Each row is a point on a landscape with many peaks, with its height.
A climber steps from a point to whichever of its 2 nearest points has the largest rise for the distance, and stops where none of them is higher. Distance is the straight distance between rows; heights are no part of it.
k_66 (h 1.43): [-23, -11, 1, -6, 0, 3, 15, -3, 0, -5, 11, 12, -11, 10, -10, 4, 6, -15, -5, 15]
k_11 (h 1.08): [-36, -23, 7, -4, -16, -1, 22, -11, -8, -6, 6, 8, -17, 9, -15, 6, 10, -11, 11, 11]
k_781 (h 4.15): [10, 20, -13, -18, 47, -7, 7, 32, -16, 20, 14, -13, -6, -2, 4, -18, 4, 3, 3, 12]
k_129 (h 3.23): [11, 31, -8, -12, 41, 4, -2, 14, -15, 7, 4, -1, 2, -4, 4, -24, -8, 6, -2, -4]
k_745 (h 3.29): [16, 13, -10, -8, 8, -3, 0, 33, -1, 2, 13, -4, 5, 3, 1, -6, 3, 14, -15, 3]
k_677 (h 3.47): [-3, 24, 5, 9, 28, 23, 12, -31, 16, 8, -2, 12, -1, -4, 8, -9, -5, -24, 3, -8]
k_320 (h 4.81): [12, 6, -6, -6, 3, -2, -32, 18, -22, 8, -2, -10, 6, 5, 16, -10, -3, 5, -10, -7]
k_511 (h 4.62): [10, 25, -15, -5, -1, 6, 30, 22, 23, 3, 7, -4, 10, -13, -3, -24, -1, 16, 4, -18]
k_848 (h 4.53): [7, 3, -5, -6, -8, -1, 21, 15, 16, -11, 8, 12, 3, -2, -12, -11, 0, -3, -9, -3]
k_727 (h 2.02): [4, 30, 7, 4, 37, 16, -15, -25, -12, 11, -4, 5, -2, -3, 6, -9, -8, -4, -2, 0]
k_80 (h 5.28): [-14, -5, 15, -3, 4, 7, 19, -42, -4, 2, -5, 11, 1, 6, -8, 0, 8, -23, 9, 3]
k_284 (h 5.13): [-30, 7, -13, -5, 27, 5, -2, 12, -14, 21, 19, -13, -25, 7, 3, 0, 7, -7, 9, 23]
k_785 (h 1.42): [2, 10, 6, -1, 30, 10, -27, -17, -23, 9, -1, 2, 0, 10, 13, 3, -1, -9, -11, 11]
k_133 (h 3.76): [27, -25, 16, 11, -30, -19, -38, -14, -17, -10, -33, -6, 21, 2, 9, 23, -5, 16, 0, -8]
k_420 (h 4.61): [-3, 0, -12, 1, 0, -2, 28, 40, 23, 17, 29, -14, -10, -3, -4, 11, 16, 11, -1, 18]
k_855 (h 1.98): [15, -17, 12, 12, -33, -11, -7, -34, 16, -13, -19, 8, 7, -22, -17, 24, -1, 14, 5, 2]
k_742 (h 0.51): [-9, -15, 19, -2, -1, -5, -6, -39, -21, -3, -10, 7, 6, 15, -6, 26, 10, -5, 1, 18]
k_558 (h 5.08): [-24, -27, -8, -2, -10, -9, -9, 41, -19, 6, 20, -13, -21, 14, 8, 15, 6, 9, 3, 17]
k_101 (h 0.97): [-8, -2, 10, -6, 11, 2, -14, -20, -24, 3, -1, 4, -2, 13, 0, 6, 4, -9, -6, 13]
k_157 (h 2.43): [-7, 10, -9, 2, 15, 16, 31, 0, 35, 10, 15, 5, -6, 0, 10, -6, 3, -32, 4, -6]
k_401 (h 3.02): [-6, 10, -5, 8, -6, 6, -23, -6, 4, 12, 13, -8, -8, -4, 6, 10, 6, 3, -7, 11]
k_506 (h 2.50): [2, 34, -11, -6, 57, 5, 36, 19, 15, 25, 12, -10, -11, -12, 8, -22, 1, -17, 18, -2]
k_363 (h 4.29): [-13, 5, -15, -12, 36, -5, -19, 20, -30, 24, 12, -18, -17, 7, 15, -7, 3, -6, 7, 16]
k_263 (h 4.38): [-40, -7, -12, 3, 5, 7, -5, 5, -11, 14, 18, -10, -28, 11, 6, 15, 8, -1, 6, 24]
k_262 (h 5.20): [1, 10, -13, -1, 14, 0, 40, 37, 24, 27, 23, -23, -7, -5, -4, -3, 18, 8, 6, 11]
k_520 (h 4.37): [8, -7, 16, -3, -2, 2, 17, -36, 3, -14, -18, 22, 12, 8, -15, -2, -1, -16, -3, -2]
k_550 (h 3.11): [3, 42, -11, -2, 45, 12, 25, 9, 13, 16, 5, -6, -4, -15, 7, -28, -7, -6, 13, -11]
k_891 (h 3.43): [15, 8, -2, 6, -21, 1, -11, -9, 8, -15, -10, 6, 11, -10, -10, -10, -11, 23, -5, -13]
k_499 (h 5.53): [-30, -37, 2, 2, -20, -12, -13, 28, -24, -11, 10, -5, -20, 13, 2, 23, 4, 7, 1, 14]
k_762 (h 0.12): [-32, -26, 13, -3, -12, -8, -7, -19, -30, -4, -2, 0, -9, 15, -6, 26, 12, 3, 8, 16]
k_853 (h 4.99): [7, -18, 7, 6, -22, -11, -43, 6, -22, 4, -17, -11, 12, 9, 25, 9, 0, -2, -8, -8]
k_859 (h 2.91): [4, 6, -12, 1, 9, 18, 34, -4, 40, 2, 6, 8, 4, 2, 17, -11, -3, -34, 3, -29]
k_602 (h 4.70): [7, -13, 7, 1, -30, -15, -18, 18, -10, -15, 2, -2, -1, -5, -11, 4, -2, 11, -5, -2]
k_46 (h 3.74): [-30, -9, -3, 10, -11, 2, -24, -8, -7, 12, 14, -13, -19, 3, 8, 23, 10, 4, 3, 19]
k_17 (h 2.32): [9, 8, -8, 10, -1, 20, 20, -23, 38, -25, -21, 17, 23, -4, 3, -17, -25, 12, -1, -29]
k_128 (h 3.78): [8, -9, 13, -5, -12, -7, 6, -15, -1, -22, -13, 19, 7, 9, -22, -3, -3, -6, -9, -1]
k_65 (h 1.86): [-18, 4, -6, -4, 18, 12, 21, 2, 13, 7, 19, 8, -12, 7, 0, -1, 7, -21, -4, 14]
k_684 (h 1.77): [-3, -15, 5, 14, -31, -6, -32, -9, 6, -1, 3, -6, -7, -15, 1, 27, 5, 10, -4, 8]
k_19 (h 4.17): [21, 11, -6, -1, 3, 3, -31, 11, -12, -5, -9, -1, 17, 7, 15, -9, -12, 17, -18, -13]
k_973 (h 2.86): [12, 14, -3, 4, 8, 15, 10, -15, 18, -23, -17, 19, 21, 4, -4, -19, -21, 14, -12, -16]
k_486 (h 5.23): [11, 6, -12, -4, -11, 1, 42, 28, 32, -3, 10, 0, 7, -10, -6, -16, 3, 3, 3, -18]
k_207 (h 3.17): [18, -20, 19, 1, -21, -17, -28, -18, -22, -13, -24, 1, 16, 9, -4, 18, -1, 9, -4, -1]
k_160 (h 6.04): [-5, 12, -13, -8, 13, 2, 38, 27, 13, 22, 20, -12, -10, -3, -6, -17, 9, -8, 13, 3]
k_122 (h 3.90): [4, 33, -13, 0, 15, 14, 24, 6, 22, 8, 6, -2, 4, -12, 3, -26, -5, 0, 7, -17]
k_430 (h 4.20): [8, 4, -14, 0, -3, -6, -32, 37, -15, 19, 6, -24, 2, 2, 27, -5, 2, 7, -4, -4]
k_857 (h 4.04): [21, -1, 1, 4, -27, -7, -24, 10, -2, -19, -9, 0, 10, -6, -5, -3, -10, 25, -9, -12]
k_965 (h 4.47): [16, -31, 13, 12, -35, -20, -43, 13, -16, -11, -23, -8, 12, 1, 20, 15, -4, 1, -8, -11]
k_567 (h 3.62): [-1, 8, -17, -6, 22, -3, -22, 34, -15, 27, 14, -24, -7, 5, 24, 0, 5, 1, -3, 10]
k_81 (h 5.61): [-4, -13, 1, -3, -8, -7, -34, 9, -26, 8, -2, -9, 1, 12, 17, 7, 2, -3, -8, 2]
k_114 (h 3.32): [11, 0, -11, -4, 1, 11, 38, 3, 37, -13, -2, 15, 12, 2, 7, -16, -9, -22, -1, -32]
k_376 (h 3.12): [13, -21, 21, -2, -26, -21, -8, -15, -8, -27, -23, 13, 7, 3, -25, 14, -2, 5, -4, 2]
k_870 (h 1.35): [-1, -20, 19, 7, -35, -16, -3, -34, -3, -5, -12, 0, 4, -13, -18, 25, 8, 9, 16, 9]
k_108 (h 0.77): [-19, -25, 17, 0, -31, -11, 13, -21, -8, -11, -4, 5, -7, -4, -22, 10, 8, -4, 15, 6]
k_593 (h 2.85): [14, -2, 6, 9, -25, 0, 3, -28, 16, -18, -20, 11, 12, -12, -16, -4, -9, 14, 1, -13]
k_789 (h 1.69): [8, 7, -2, 12, -6, 19, 18, -36, 35, -8, -16, 12, 14, -9, 3, -10, -10, -6, 4, -25]
k_888 (h 3.50): [18, 20, -3, 1, 16, 12, -15, -6, -4, -16, -14, 11, 19, 9, 3, -14, -18, 20, -17, -10]
k_702 (h 3.54): [5, 18, -6, -9, 14, 6, -1, 7, -9, 4, 7, 2, -1, 1, -3, -17, -2, 1, -6, 2]
k_279 (h 5.98): [-19, -42, 13, 2, -25, -21, -23, 16, -29, -19, -4, -4, -10, 12, 2, 26, 3, 2, -1, 8]
k_493 (h 2.74): [1, 38, 5, 4, 42, 22, 9, -21, 4, 7, -7, 11, 0, -10, 6, -24, -14, -11, 8, -13]
k_949 (h 5.41): [-9, -34, 18, 2, -33, -22, -12, 11, -17, -25, -1, 1, -11, -1, -19, 18, 1, 4, 3, 7]
k_97 (h 4.98): [1, 13, -12, -18, 30, -4, 25, 30, -10, 18, 16, -10, -8, -1, -9, -23, 6, 0, 8, 9]
k_756 (h 2.31): [9, 6, -6, 16, -22, 2, -29, -6, 19, -1, 4, -4, -1, -16, 4, 14, -2, 18, -11, 1]
k_666 (h 3.96): [2, 1, -11, -4, 3, -4, 3, 37, 2, 13, 24, -12, -6, 2, 2, 6, 10, 10, -7, 15]
k_422 (h 3.91): [7, -6, -1, -4, -17, 0, 26, -2, 27, -19, -7, 17, 7, -4, -11, -13, -5, -13, -3, -19]
k_730 (h 4.36): [-15, 14, 14, 4, 22, 15, 14, -45, -1, 14, -4, 5, -4, -1, 1, -4, 3, -28, 13, 1]
k_498 (h 1.41): [24, -26, 21, 8, -32, -20, 4, -36, 15, -21, -36, 12, 14, -21, -24, 31, -5, 13, 15, 3]

Call two points neighbours if one is among the 2 nearest of the other. Go from one point of each pair to the other, from neighbour to neighbour, staying as high as possible. Name the lowest point that can't be avoided.
k_284, k_80 -> k_376
k_320, k_284 -> k_567
k_702, k_160 -> k_745

For each start below, name every point that the climber comes to, in order.
k_17 -> k_973 k_888 k_19 k_320
k_891 -> k_857 k_602 k_949 k_279
k_745 -> k_666 k_420 k_262 k_160
k_859 -> k_114 k_422 k_848 k_486
k_762 -> k_11 k_66 k_65 k_157 k_859 k_114 k_422 k_848 k_486
k_101 -> k_785 k_727 k_493 k_677 k_730 k_80
